Points, in no order, along strands that fork, close into loops and pass close to each other.
Two points are linked if the straight distance between their rows is under 102. Some points are linked to none.
K_137: [ 17 -11 -18 -32   0 -30  20  -8  -9 -10 -34  -9 -24   0 -33 -11  11 -19
   9 -10 -10   0  20   5 -11 -13  -3  -2  28  18   1   4   7  12   8   4
 -15  -3]
K_915: [  8  12  27  -2   7  30  22  -4  -3   9  21   8  -9  15  27 -15 -12  -6
   3  10   7  32  12  40  36  -4 -15  15 -25  -9  -4   3  12 -39  -9  -9
  -1   9]
K_477: [ 11 -32  -5  -5 -19  25 -23   6  15 -24  35  15 -12  24  25  -3  10 -50
 -13   3 -37 -39 -16  -2 -17  -3 -21   5   7 -34 -10  -9  25  17 -28  -9
 -34  31]
K_2: [ 13 -39 -33 -30  -7   2  -9  -3  22 -12  20 -23  -4  -2  35 -17  -5 -15
 -10  10 -12 -33  18 -41  26 -15 -13   0  14 -17  17 -19  49  11 -13 -18
  14  21]
K_585: [  3 -14   1  50 -13 -20  -8  -4  19  -7  -5  -7  -1 -23 -14  -5 -22  34
  13   1  29   2 -14   9 -22   1 -26 -31  -4  10 -10 -11  20  20 -13  37
  37   3]
K_271: [ -4   4  -5 -37 -14  10  -9   9 -10  -8 -46   0  12  25  14 -12   1 -22
 -40  41 -15 -13   6 -32  -1 -24   4   8  -2  10  30 -14  22   3  -3   7
 -25  12]
K_420: [ 13   7   1  19 -18  33   2  12  -3   0  -7  35  41  16  13  -7   1 -20
  -9  27   1 -16 -51 -16   6 -13  19   9 -14 -33   7 -19  12   0 -16  -4
 -42   3]
K_425: [ 31  -6   8  -3  -5 -12 -35  17  -7 -40   4  11 -19 -11   8  -1  11  -9
  37 -21 -36   5  10  56  -1  -3 -15 -26  -8 -20  -2   8   0  11 -10  15
 -43 -17]
K_697: [-36 -27 -45  -6  23 -28  16 -20   7  -3   5 -16   4  13 -25  16 -19  32
 -12  31   5  -7  30 -66   9   7   4 -16   2 -32  -1  -4  17  28  -8 -13
  20 -16]
K_177: [-18   8  29  42 -31  16 -29  -5   3  18  26  11  28  -4  48  -8   2   7
   3   0  18   6 -14   5 -29  12   7 -23 -20 -24 -10 -20  29  13 -21  15
  29  23]
K_645: [ 15 -11  39  30 -37  -5  17   0 -20   0  23   0  -6 -45  24  -7   2 -26
  24   0   9  -7 -26  27 -16 -13 -25  -1  12  19  29  15  12  -5  -2  10
   9 -22]
K_316: [-20   0   1  -2  -1  40  -5  -5   7  18   2 -15 -18  -6   5 -16 -19  29
   3  25  14   4  24  -7   9   7 -13   5 -54 -10  -7 -31  -4 -11 -42 -20
   0   8]
K_260: [ -3 -30 -10   2   8 -25  -5 -16  11 -12  48   9 -11 -17 -17  18  -3  13
   8 -11  11 -17   0  19  -1  23  -8   0  19 -13 -22  -3 -25   4  19 -30
  11  12]
K_289: [ 27  -1  17  20  10  13 -28  26  -7 -30  29  17  15   8 -21   7   4  -6
  28 -13 -13  18 -10  60 -11   5   9 -19 -12 -31  -2   5   1 -11   1  21
 -45  -3]
K_379: [-19 -33 -25   4  22 -10  27 -12  -4  -9  19 -21 -14   1 -13  22 -21  15
  14   1  17  10  38 -48   3   9  11 -28   7  -9 -13  13  18   8  -4  -7
  28 -33]
K_780: [ -3  -2 -24  -7  19 -46  15 -16   7  -1  38  -2  -1   0 -11  14  11  -3
   9 -21   7 -37  -5  -1   3  13   5  -6  42 -30 -17  20  -7   3  19 -17
  30   0]
K_239: [-30 -25  -6  -5 -20  23 -13   1   0  35  -4  -4  26  -2 -21  -2 -19  -6
 -31  44   9 -11   0 -33  -7   2 -11   5 -22 -18  -1 -12  -1   3 -27 -22
   6  40]
K_290: [  9 -35  29  34 -11  35 -22  32   5   5  15  -4  14 -38  -7   2  -3  18
   6 -28   9  -5  -9  27 -40   5  -5   4 -30  10  -3  -9   6   3   4  -3
  12  -1]
K_558: [ -3   0  16  38  -7  -3  42 -25  -3  -3   4  10   4  -6  -3 -10 -10   4
  26  -1  38  53  10 -21 -21  -7  17 -28   9  38  -2  22 -19 -16   6  27
  29 -35]
K_77: [-22  18 -11 -12  16   5  -9  11 -22  -7 -19   2  12  56   5 -27  -6 -28
 -25  19 -33  14  28 -18  10   3   6  37  -1 -17  28  34  -6  -2   1   2
 -44   4]
K_453: [ 34  -7  11  15  32  13   1  27   2 -29  12   7   3  12 -40  -3  -5  -5
  40  -8  -7  24   3  38  12  10 -16   2 -20 -13  -3   9 -26 -20  -6  31
 -34 -13]
K_261: [-34 -14   8  -4  -7  32  11 -14   0  36   4   1  12  13 -13 -14 -25 -12
 -46  45   8  -8   8 -32  14   3   5  19  -5  -9   9  -2 -16  -7   7 -28
  -9  18]
K_107: [  1  40  11  26  -7   7 -14  15 -15  25  -4 -21  -4 -10   5 -13  18  45
  56  -8  10   1  14  13   9  10 -12  13 -45 -17  -2  -4 -11  18 -15  10
  13 -19]
K_952: [ 28  -6  29   8 -33 -28  -2   3 -19 -12  13  -1 -29 -31   6   1  13 -34
  12 -18 -13  -4 -27  47  -9 -18 -42   6  10  21  16  41  -4   0  12   7
  -4  -8]
K_552: [ 17   8   5  13  25  24 -14   3  19 -32  42  18 -16  10  18  15 -10  12
  -4  -4  -3  -4  -2  44  31  12  -1   2 -17 -11 -27 -14 -22 -20  12 -21
 -32  -8]
K_723: [ 14 -31  -1   3 -11   2  18  -7  -3  -8  10   8   4 -27 -21 -13 -20  -2
  21  16  23  14   8   9  15  -5 -12 -14   3 -16  -1 -11   7  -7  -8  10
 -19  -4]
K_546: [  6   3  -8 -35  22  22  -8  -3  27   7   3 -21 -23  21   4 -20  -8  19
  16  18   7  10  49   2  32   2 -19   1 -26 -21 -18  -9  10 -20 -30   2
   1  14]
K_951: [  2  -6  -1   9  -7 -19  10  -8  -4   5 -17  -7 -14 -24 -51  27   2  20
  29   9  23  -5  -6  -6 -12   2 -16 -13  -4  12 -21   8 -32  21  -8   3
  10   0]
K_967: [ 31   6   5  -3  -4 -34  -3   1 -12   0  -8  17   0 -19  -9  33  16   9
  15 -18  -1   1 -26  42   0  -5   4   7  19   6 -17   1 -20  -7  49  -7
 -14 -18]
K_661: [ 12   5  -2 -62   5  -7   3  -1  -1  13 -39   6   5  12   1  -6  19  13
 -11  21  -5   1  28   2  23  -9  21   6   2  -2  -7 -23  18 -20  16  -5
  10  11]
K_189: [ 24 -15 -26 -26  32   1   5  -2  27 -10   2 -12  -1  33 -26 -27 -14  18
  11  15  15  10  28  -5  41  -1 -21  -8  -4 -34  -2 -18   1  -1 -33  25
 -18  12]
K_144: [-20 -37   9   8   7  20  18   1  12  15  43   5  -1  15 -20 -11 -29   5
   2  17  28  21  14  -6 -24  22  -1 -25  13 -31  -4  -3  16 -12 -13   9
  28  17]
K_887: [ 27  11 -41 -28 -13 -22   1  -6   8 -34 -22  -6 -33  19  42 -25   8 -19
   1 -19 -46 -14 -18  -3  19 -20  -1  -6  25  -8  12 -14  44  27 -17  12
 -20   0]
K_926: [  6 -34  30  11 -17  -6  -7  13   4  18 -13  11 -10 -46 -16  35  12  59
   6 -22  28   9 -11  21 -34  -2   2 -29  -3  54  -6  -9 -25   6  33  -9
  52 -27]
K_539: [ -9  -1   4   5  18  18  17   4   0  24  25  -9 -32 -23   6   6   0  43
  28 -20  26  -4  11   8   8  11 -10  -3 -31  11 -21 -13 -16  -1  -7 -41
  46   1]
K_266: [ 16  30  10  17   9  24   5   6   4   3  19  14  -1  13  33   4  -1  -2
  -7   6  -3   6 -36  40  41  -5 -13  38 -24   5 -11  -8   3 -22  12 -28
 -29   9]
K_14: [ 24  -1   0 -34  18  -2  42  -8   5   0 -17  13 -10  17   3  -7  17  31
   6   6  15  11   8  13  15 -13   6   0   1  10 -14 -14  -3 -26  16   4
  10  -4]
K_203: [ -4  -5   9   4 -12   9 -14   0   4   0  28   3  -7 -19  35  10  15  -6
 -22 -12   1 -41 -24   6 -24   9  -7  16   1  15   8  -5  21  -1  -8 -14
   9  15]
K_544: [ -1  21  -9 -12  16 -24  -7  13  -5   7 -22 -20   2  19 -13   3   8 -36
 -23 -29 -36 -26 -21   6   1  -6   6  26  28  -6  11  28  12  14   4  -9
 -21  11]
K_589: [ 23   8 -25 -10 -18  -7 -21  16  -8 -19 -28 -32 -20   7  23 -33  -3 -30
  19 -17 -40 -14 -23 -14   9 -20 -13   2  -7 -24  22   0  40  25 -48  18
 -17   6]
K_451: [ 19  36   2  33  -7 -25 -27   2  18 -25  -5 -17 -10  16  45 -24 -12 -44
  -8 -31 -22  -3 -11  20  25 -13 -12  12   4   6   9  11   8  29   0  22
 -22   6]
K_768: [  4  16   4  -3 -23 -21   4 -12 -13  10 -19  -2 -20   6 -46 -14   2 -19
   7  24 -14  -3 -23   2 -14   6 -16  15  12  -8   8  11  -9  19 -40  10
 -21  40]
K_315: [ 18   9 -17 -26 -10 -10  -5  -7  13   4 -15  -2 -30  15  10  -3   9 -12
 -42  11 -20 -26  -9  -2  11  -5 -17  35  13   8  -2 -30   0  19   4 -16
 -24  32]
K_933: [ 18 -30   5  12  12   8 -15  -5  22 -27  68  22 -20 -14  10  19  -5  10
  21 -14  10  -5  -2  47  -2  23 -12 -12   7 -26 -23 -15 -18  -3  16  -7
  -5  -5]
K_455: [ -4  23   3  -2  -1 -42  -4  -6   6  36   1 -11 -12  -4   7  -4  19  10
 -12 -28  15 -21 -11   0 -26  17  10   6  26  18   2  -3  19  14   3  -8
  53  28]
K_962: [ 11  56  19  36  12   4 -25  28  -2  -9  11  -4  -7   4 -11 -10   8  23
  49 -18  -1  -3   8  30  18   6 -22  -5 -30 -22  -3  25 -30  18 -20  25
  -2 -19]
K_52: [  3  -9  -5 -24  22  -5   3  22   9   2  -3   8  12  23 -33   1  13 -21
 -33  -1 -20 -24 -17  14  -6 -13   0  -9  27  -6   9  32   6 -17   9  -5
  -9   6]
K_444: [ 13  -6   3  23 -28 -13  11 -20 -12  -2 -19   1 -12 -39 -19  -3 -12  22
  42  22  27  24   6   8   1  -3 -16  -2 -13   7 -13 -21 -26  18   2  15
  -5  -4]
K_750: [ -3  -9 -26 -40  24   2  -3   1   0   2  12 -27   6  -2  19  -9  -2  -8
   7 -18  -8  -6  48 -21   6   1  12   7  -7  -9   6  13  28 -15  15 -20
   9 -14]
K_556: [  5  12 -16  19  -5  -7 -12  10  18 -26  -5 -25 -17   3  -3 -16  -3 -26
  -6 -13 -27 -30 -30  -9 -20  -6 -27   2  -2 -11  18  -1  22  28 -49  21
 -16  18]
K_656: [-11  20   8  24  35  18  16  13  -3  -1  -7 -22   8  41 -29 -15   0 -13
   4 -21  -6  18  12 -10 -37  19   4  10 -10  14  23  41   8 -11 -18  26
  -2   2]
K_637: [ -4   4  -4  10 -11  56 -17   7  11   2   2  -7   2  -1  36  -9  -4   4
 -14  12   0 -10  -2   0   6   3 -10  18 -46 -10  -7 -40  12  -8 -27 -17
 -17   7]
K_304: [-34  19  14   5  -7  14  32 -18 -12   1  11  15   5   9  29  -7 -13 -14
 -21  32  10  22   9  -7  45 -19  12 -19  10   4   7  34   0 -36  11 -11
   6 -24]
K_478: [-27 -14  12  -2 -14  12  25  -7 -10  11   8  18  26   0  27 -15 -13 -14
 -20  22  17   9  -6  -9   6 -13  20 -26  21 -13  16   6  24 -34   3  -3
   8 -13]
K_857: [ -1  37  -1  -5  -2   2 -19  11 -19   2 -36   2  45 -25 -12  -5 -15   4
  29  27  -2  18   6  -9  50 -10   7   4 -13  15  18  16 -50   0  19  12
  -4   0]
K_700: [-19   5   6  31  -3  -1  17 -31   7   3  20  20  11  32  -6   5  -7  -4
  -6   4  18  31  -3   7 -29  23  21  -8  20   0 -17  13 -21 -20  31   6
 -10  -6]
K_505: [ 23 -18 -12  10 -14  20  -2   0  -3 -15  27  32  21  14   8  11   0 -35
  -7  17 -19 -33 -33  -8   8 -10   0   7   7 -47  -1 -23   9   8 -15 -13
 -51  14]
K_778: [-31 -11 -10   1   6  25   4 -13  20  28   7 -22 -23 -12   4 -10 -16  31
   1   7  26   3  16  -9   0  16  -4   6 -27   0 -16 -23   1  -1 -14 -44
  35  17]
K_118: [  1  15 -17   0  10  -7  11   4   7  -6  -9  -4 -25  19 -25 -22   3   3
  -2  12 -15 -19 -36  -4 -13   3 -28  16   0 -12  13  -3  15   4 -43  21
  -7  16]
K_502: [ 21 -28   5 -41   4  -4  59  -7  -4  23 -16   9 -19   2 -12 -10   6  16
  26   0  34  20  25 -15  21 -21  17 -21  17  20 -21   5  -7 -22  25 -14
  41 -12]
K_138: [ 10 -39 -25 -24  45   7  24  18  26 -39  44  25  -6  28 -15   0  -9   4
  -8  -6  -4  -6   1  18  25  -5 -15 -23  32 -28   6   3  12 -21  -1  14
 -17  -8]
K_462: [  1 -47 -43 -41  29   9  -1  24   7 -11  36 -18   5  -9  11 -12  -8 -13
  -1 -16 -24 -27  34 -35  30  -6  -2  10  13 -38  16  -4  47  -9   5 -23
   1 -18]
K_34: [-10 -26  34  25  -6  21  -2  34  -2  28 -19   1   4 -47 -24  -2  10  45
  15 -32  16  16  -5  18 -30  -1   7 -21 -28  28  -3 -16 -17   2   4   0
  33 -17]
K_370: [ 18  34 -20 -27   4 -24   1  -3 -21 -13 -34   2 -16  14  31  -8  28   2
   2 -21 -37  -2  -6  12   2 -14   9   2  18  -3  12  -2  37   0  -8  18
  -9  -6]
K_336: [ 34  -9   6   6 -17   1 -16   1  19 -28 -15   6  15   6  36 -27   4  -3
 -17  13   4   3 -17  20  13 -25  -4 -19  -1  20   7 -26  25  -7   6  34
  -9  17]
K_308: [-12   0  -5 -40 -29  -9 -32 -11 -25 -15 -54  -2  11   4  21  -3  -3 -48
 -23  12 -38  14  28 -22   0 -13  18  -2   7  16  12  -3  17  13  -6  21
 -44  11]
K_226: [-24 -40  14  -5 -11  16 -12 -13  20  16  16  27   2 -19  25  -6 -15  38
  -8   3  32  21  20   7  12   6  31 -54   1  -4 -26 -19  -2 -33   5 -22
  40   6]
K_601: [  8  56   6  36 -11 -20 -24  -4 -18  -2 -12 -24  23 -12  38  -9  13 -18
  -6 -25   1   3 -10   3  12  -1  -3  25   1  13  15   7   6  23   7  15
 -15   5]
K_772: [-19  20  -1  24   6  32  12   1  -1  -1  -3   7  12  48   1 -31 -20 -23
 -33  16  -7  13   4 -19   2   6   9  40 -13  19  29  23 -13  -8  11   3
 -43  -2]
K_792: [-25 -20 -33 -30 -28 -21 -27 -17  -2 -21  -2 -13 -27  19  35   6   3 -16
 -19   1 -39 -30  10 -42 -19  -2   2  -6  10 -19   0  -8  51  40 -48  -9
  -2  22]
K_745: [ 11  -6  -7  23  15  29  13  13  -7 -29   0  28  24  15 -54 -10  -8   6
  39   7   2  31   2   4 -20  14   4 -15 -14 -10   5  25 -28 -26 -12  41
 -22 -10]
K_519: [ 36   2   9  25  -7  -6 -31  26  20 -34   4  -2  21  10  35 -22 -10 -34
  -5 -26 -15  -3 -25  42  17 -22 -16  -7  13  -2  11   8  30   5   8  39
 -13   7]
K_694: [ -3  56  10 -23  -2  -1 -35 -11 -12  18 -36 -18  19 -22  19  -3  -4  15
  16  17  -2  11  38 -17  46   5  13  20 -28  23  15  -3 -35  15   9   8
   3   4]
K_273: [ 20 -29  -3  12  18   5  -2  13  43 -24  31   9 -14  -3   5  -8   1  22
 -11 -32   4 -16 -19  25 -12  15  -4  20  21  42  -5  -7   2 -12  42 -11
  30  12]
K_506: [ 16  15  14 -14 -13 -37  -9 -16 -20  -3 -26  -2 -18 -32 -10  46  18  -6
  19 -20  -1  10  -2  26  -8  -9  -1  -1  11  39  -3  11 -51  21  47   0
 -12 -42]
K_885: [-21 -33 -23  -7   8  22  30  -3   4  11 -10  20  15  -4 -49   5 -34  41
  14  28  26  22  25 -38  18   3  21 -23  -3 -26 -22 -13 -24  -7 -13   3
  -5 -16]
K_350: [  9 -20  32  33 -23   9  30   5 -21  11  43  11  -2 -40  27  -8   5 -20
  37  -8  10 -11 -37  15 -18   1  -5   3  15 -29  24  -4  24 -17  -2   8
  16  -8]
K_968: [-12 -12 -12  17   1 -32 -37 -11   6 -46   7   3   6 -12  -6  13 -14   3
  -1   9 -14  -2   1  -1  -7   1   0 -46   1 -22 -10  -7 -14  18 -16  15
 -25 -11]
K_173: [ 10  16 -12 -14  -8 -18  25 -13  -5  24 -15 -25 -35 -14   6   6   1  -1
 -12  17   6 -26 -15 -25  14  -9 -21  37  15  24   3 -30   6  25  12 -24
  16  16]
K_95: [  3  -8 -11  -1 -15 -12  -4 -11  10  -1  23 -17 -30 -27  18   4   8   9
   9 -13   3 -34  -9  -6 -12  -1 -31  22  -5  14   4 -15  18  31  -8 -28
  16  20]
K_158: [-40  16   1   3   2  -4  -1 -19  -3  21  -9 -10   9  26 -30 -12 -28 -14
 -20  41  15  -3  28 -46  18   8   0  10   1   9  13  30 -37   8   3 -10
   2  13]
K_385: [-17  32  22 -23  14   6  23 -11  -4  50 -23 -10 -11   3  10  19  15  14
 -42  -1   9   1  -1 -12   8  -4  15  11   6  30   9 -19 -16 -10  24 -32
  37  -3]
K_522: [  0  23   9  13 -21 -24  -2 -27  -5 -26   7  10 -16  11   7   7   5 -20
 -11  19   1  14 -22  27   9   4 -15   2  10   9  -6   4 -28  -6  -3   0
 -36   2]
K_660: [  5  35  33 -10  -4 -25 -14  12 -21  30 -34 -13  25 -22 -37  41  11   6
  24 -15  39  13  16  -8   5  -9   9 -17  -6  39  -9  18 -48  21  24  15
  43 -13]
K_234: [-17  17  13  35  14   9   4 -29  11 -15  38  -3 -10  31   3  18  12   3
   0 -17   8  21  14  23 -34  34   8  -3   0   2 -14  20 -11 -15  -1  10
 -11  -1]
K_987: [ 14  -2 -10  -7  12 -20  26  -1   3  -9 -31   1 -20  16 -62  17   9   5
  16  -2  10  12   4 -13 -15  -6  -6   0  14  28 -14  17 -28   6   5  15
  -4 -10]
K_28: [ 31 -20 -16 -12  30  20  19  13  32 -37  34   9  -7  13  14 -11 -19  12
   2  12   2   7  -2  13  44  -2 -26  -7  10 -41   6 -26  27 -14 -25  24
 -23  10]
K_89: [-29 -29  12 -19 -21  14  -9  -6 -12  58 -26  14  15 -46  -3  26 -16  35
 -10  22   1   6   2 -22  10   7  13 -21 -25 -19 -20 -56  -2   8 -16 -36
  47  15]
K_587: [ 24 -50   8  13 -11  -6  32 -15   3 -21  11  10  -8 -22 -18 -11  -4 -23
  22  -5  10  26  -7  10 -36   3 -11  -1  24  -6   5  -3  25 -15  18  24
  -8 -11]
K_517: [-30 -13 -24  20  25  -4  26   2   0 -18  12 -18  -9  27 -29  10  -8   9
  31  -7  -1  27  44 -42 -40  22  11 -11  -8 -10 -12  33  15   8 -16  12
  11 -26]
K_310: [  7 -19 -22  -6 -16   3   0  13 -18  19   3   0  31 -19  16   1  17 -33
   2 -10  -7 -32 -22 -25 -23 -13  12  12  18 -41  10  -7  41   9  -4 -11
  12  14]
K_413: [-17  43  -6 -16  18 -15  10  -6   8   5 -21 -11  -1  60 -30  11   2 -18
 -17  33  16  -4  17 -39  37 -15   0  -1   3  10 -11  30 -62   9   6   7
   2  -1]
K_44: [ -4  41  -3 -16  20  12  18  -1  18   7 -17   1   6  50  -3  22  19   6
 -31  10  26   2  19 -41  40 -22  24  -6  -4  29 -29  31 -40 -13  31  -9
  24 -22]
K_223: [ -4  25   8  25  16  29  20  11  -4  33   1  -6 -21 -11  13 -12  18  50
  33 -22  21  14  -3  21   1   8   1   9 -49  -7  -8 -19 -14 -13 -14 -23
  34 -18]
K_461: [-32  16 -12  -7  -3  -1   5 -30   3  34  -6 -27 -15  -6  -5  26 -12  39
 -16  18  10  -2  11 -43  -1  20   8  13 -19  10 -14 -34  -8  26  -5 -44
  31   3]
K_825: [ -2 -41   7  -8 -14 -20  -6  13 -25  16 -16  -7  26 -59  -1  26   3  11
  -3 -20   2   2  -1   2 -28   7  12 -10  -2  17   2 -12  24  11  17  -7
  33  -9]
K_247: [  7 -12  29  16  -5 -10 -29  10   7  15  27 -29 -31 -19  -1  10   2  -7
   1 -46   7  -8  17  30 -34  27 -31  15  -5  40  -3  18   2  23  -2   0
  11  19]
K_940: [ 18   3  18 -26 -21  18  -4  -4  -5  -4 -39  17   9  17  35 -16   5 -11
 -37  28   2   2 -16  -8  11 -22   6  12  -3  30   3 -36  32  -9  -1   7
 -22  19]
K_594: [-18 -39 -11 -24  23   0  10   9  14 -27  31  21   3  22 -12   3  -5   2
 -35  10 -12 -18  10  -3   4   3   1 -33  22 -22   9  14   8 -23  14  -3
 -12 -18]
K_161: [ 20  19  28  10 -28 -15 -19  -1 -15   6  -8   1 -16 -11 -15 -11   4 -28
   6  10  -9  -1 -19  39  -2  -3 -24  19  -4  17   9  15 -21  15  -9   7
 -26  17]
K_71: [ 42 -19  -1  -2   9 -32 -16   8  20 -31  11  22 -11  -2  -3  16  17   8
  10 -39  -4  -7 -19  54 -17   3  -1  12  30  30 -12   1 -10  -7  47   0
   4 -10]
K_485: [ 17  17   6 -22  17  15  -1   9   2  15  19  -8 -24  10  25 -10   6  22
  33   0  12   0  31  32  46  -4 -25   9 -34  -9 -19   6   7 -16 -10  -7
  10  -6]
K_297: [  0  29 -14  22  15  17   1  15  -6  -7  -4   8  41  15   5 -18   4  -3
  -2   6 -16 -10 -40  -5 -10  -3  21   8  -4 -33  15  -8  18 -17  -5  10
 -27  -7]
K_279: [-10  32   3 -21  26  -5  -5  -4  20  16 -20 -15   1   5   2  19   8  11
 -26  -7  14 -16  14 -19  24  -4  10   8   1  31  -9   6 -31  -4  34 -16
  15  -3]
K_295: [ -1  15  12  56   9  21  18   7  -7 -10  10   8  35  -1   0  -6   4 -16
 -11 -17  -7  20 -42   3 -35   9  29  12   1   5  17   5  10 -21  23  12
 -23 -25]
K_598: [-19 -21  21  17 -14  15  12  -8   9  19  49  25  -8 -13  40   1   5  -9
 -28  -9   7 -28 -37   7 -20   9   4  20  18  20   8   5   6 -24  18 -33
  35  16]
K_796: [-19 -26  -9  19 -10 -12  31 -32   1   6  -3  18  -1   1  -8   7   1  31
 -21   3  23  29  -9  -8 -38  17  38   0  26  14 -20 -13 -14  -1  38  -6
   5 -19]
K_714: [-18  28  10   3  -9  13 -17   7 -26  19 -37  21  57 -19  -7  -8 -10  14
  21  23  21  31   1  -6  12  10  45   0  -9   5  10  -3 -32 -19  16  11
   5   1]
K_549: [-26   7  -5  25  27  18   5  -4   7 -20  24 -19 -10  18 -21  13  -4   8
  20 -16 -13  17  20  -1 -48  25  -3  -5 -23  -3  -6  20  -2 -11 -23  13
   6  -5]
K_87: [-12 -19 -10 -15  19  -4  -8  16  30 -13  18  26   1   2 -23  17  15  41
 -18 -14   5 -28 -33   3 -21  15  14 -10  27  35 -15  -4 -10 -18  37 -25
  42   2]
K_793: [-28 -12   3   3  -3 -20  12 -22  -4  16 -12   5   4  -9 -17  35   8  17
 -32 -16  14  16  -1 -14 -33  16  22 -10  11  45 -10   4 -22  -1  25 -13
  19 -10]
K_110: [-11  29  12 -46  -2  -9   8 -11 -14  53 -34  -8  11   0  13  10  23  -2
 -28  25  -6  -4   4 -11  16   2  17  20  18  -1   9 -24   8  -7  21 -13
  21  21]
K_622: [ 15 -35 -28 -19  -7   7 -32   9  28  -9   6  -6  -6  35  25 -19  -7 -30
 -14  -9 -28 -34   4 -30  -8  -5  -6  13  10 -35  -5 -12  47  31 -32   4
  -4  31]
K_366: [-16   4 -12  11   3  -8  -1   5 -17  -1 -11 -31  -6  20 -25 -30   1 -21
  14 -22 -20  16  20 -21 -39  17  -1  12  10   2  25  37  34  11 -30  34
  -4   3]
K_916: [ -1  16 -19 -31  -2   0  14  10 -19  35 -13 -11   3  12   0  -4  24 -34
 -13  -1 -36 -31 -21 -20 -16  -4  -3  40  15 -29  27   3  24  10  -9  -7
  -5   8]
K_141: [ -2   7  -9  38   7  23   3  -7   7 -26   1  16  29  10 -12 -14 -34 -19
 -16  36  -2  15  -7  -4  37  -5  -3   7  -7  13  13  11 -28 -10  16   0
 -41 -12]
K_701: [-27  -5  12   7 -10  13  -7  -5 -24   5   4  25  42 -16   9  11   6   6
 -10   1  -1  20  -5   5 -25   6  25 -23 -10  -7   3  -1  21 -30 -13  11
   5 -14]
K_802: [-42  26   7  -6 -22  10 -15   2 -36  18 -39  32  47 -14   2  18   6  24
   4  23  -7  31  11 -20 -15  11  47 -23 -14   1  10  -4   0 -26  -2  10
  18 -11]
K_726: [  5  59  15  17   4   3 -15  12  -7  14  -2  -5  29  -7  35   7   5   2
 -24   7   0 -10 -24  20  45 -15   3  26 -22  10   6   1  -7  -6   7  -6
 -15   4]
K_210: [-10   8 -21  12  -6 -17  -5 -25  10 -24 -10  -2 -19   3  24   2   6   5
 -26   7 -15 -16  -5  -8  -2  -7  -9   9   6  11 -10 -25  -8  17  13 -14
 -37  -3]
K_67: [-23 -33  15 -13 -29  37  -1   2 -12  46 -15  17  24 -42   0   8 -13   2
 -20  34   8 -12 -19 -30   4 -14  12 -19 -11 -20  -4 -36   3  -3 -24 -30
  22  19]
K_919: [  9  54  11  10  13  -3  -7  19 -11  -7 -15  -3   6  16 -13   6  22   3
  32 -26   8  15  18  15  10  -6   0   1 -26  19 -14  38 -47   0  -9  14
  -9 -17]
K_302: [ -5   1  27   0   6 -15   7   3   0  22 -22   4  10 -38 -20  39  20  20
  -3 -19  32   9  -3   0 -17 -13  18 -29   3  57  -9   9 -36  -9  25  -2
  56 -19]
K_349: [ 20  47  15 -11  -3 -25  -9  -2 -14 -15 -27   2  12  -1 -22  38  19 -14
  12 -16  10  11   8   6  18 -18   4 -24  -2  44  -9  31 -62  14  21  15
  -1 -16]
K_49: [  5  55  -8 -19  16 -17 -31   0 -19  23 -40 -38  -6  -9  18   4   8 -10
   8 -32 -15  10  44 -10  29  -3  15  29 -13  21   9  19 -22  23   5   5
 -11  -5]
K_424: [ 12 -21  36   7 -15   1 -50  26  -5  13   0 -14   1 -35   3  14   6   4
  -7 -40  -6  -7   9  42 -44   0 -11   2  -2  31   0  14   4  12  24   3
  -2   2]
K_92: [-31   0 -41   2  -1 -24  -4 -22  -2  -1 -16 -21   3 -16 -15  31 -19  28
 -12  31  -4  -3  18 -49   5   7   3  -1 -15 -20 -12 -32   2  36  -9 -17
   3  -3]
K_496: [ 29 -31  -8 -21   5 -27 -12  13  -5 -43   8   1 -39   0 -23  -7   1 -33
  33 -52 -55   4   1  35  -9  -1 -11 -29  22 -30  -2  22  -1  11 -27  27
 -29 -10]
K_377: [-22   5 -14 -27  -1  -8  -3  13 -16   2 -25  -5  24  48  -6 -29  -5 -20
 -32  44 -20 -12   9 -41   4  -5  16   7  17 -37  22   7  10  13   0  15
 -26   3]
K_841: [ -9 -22  23  40 -18  22  36 -10  -4   8  47  21   8 -18  36   2  -3 -39
 -10  -4   8  -8 -50   7 -39   8   7   8  22 -13  10   5  31 -21   7 -11
  24   3]
K_752: [ 29 -34 -27 -32  12 -28  19   4  -8 -38  -1  -6 -31   1 -29 -11  -1 -22
  34 -21 -32   9  24   1   9 -10 -25 -11  26 -15   0  16   3   3 -13  11
 -31 -16]

A tip is a point with one link. Name the tips that can be reached along the links from each point below, in the order of the rows.
K_289: K_745, K_587
K_714: K_304, K_49
K_589: K_370
K_67: K_502, K_89
K_420: K_750, K_792, K_295

A fork is a point with three links, a tip a point with one. Leave the first point through the second and follow the links. Name the first fork or tip that comes.
K_444; K_951: K_745
K_952; K_645: K_161
K_289; K_425: K_587
K_546; K_189: K_310
K_158; K_413: K_502
K_14; K_661: K_89
K_49; K_694: K_304
K_310; K_916: K_546
K_304; K_478: K_49

A piece is two or more points that can be reached from each other along the links. Count, over all rows, the pieces, the separate loops (a circle has one, a figure eight two, a Y none), the forks (points with three links) and the tips (points with one).
pieces: 6
loops: 2
forks: 10
tips: 18
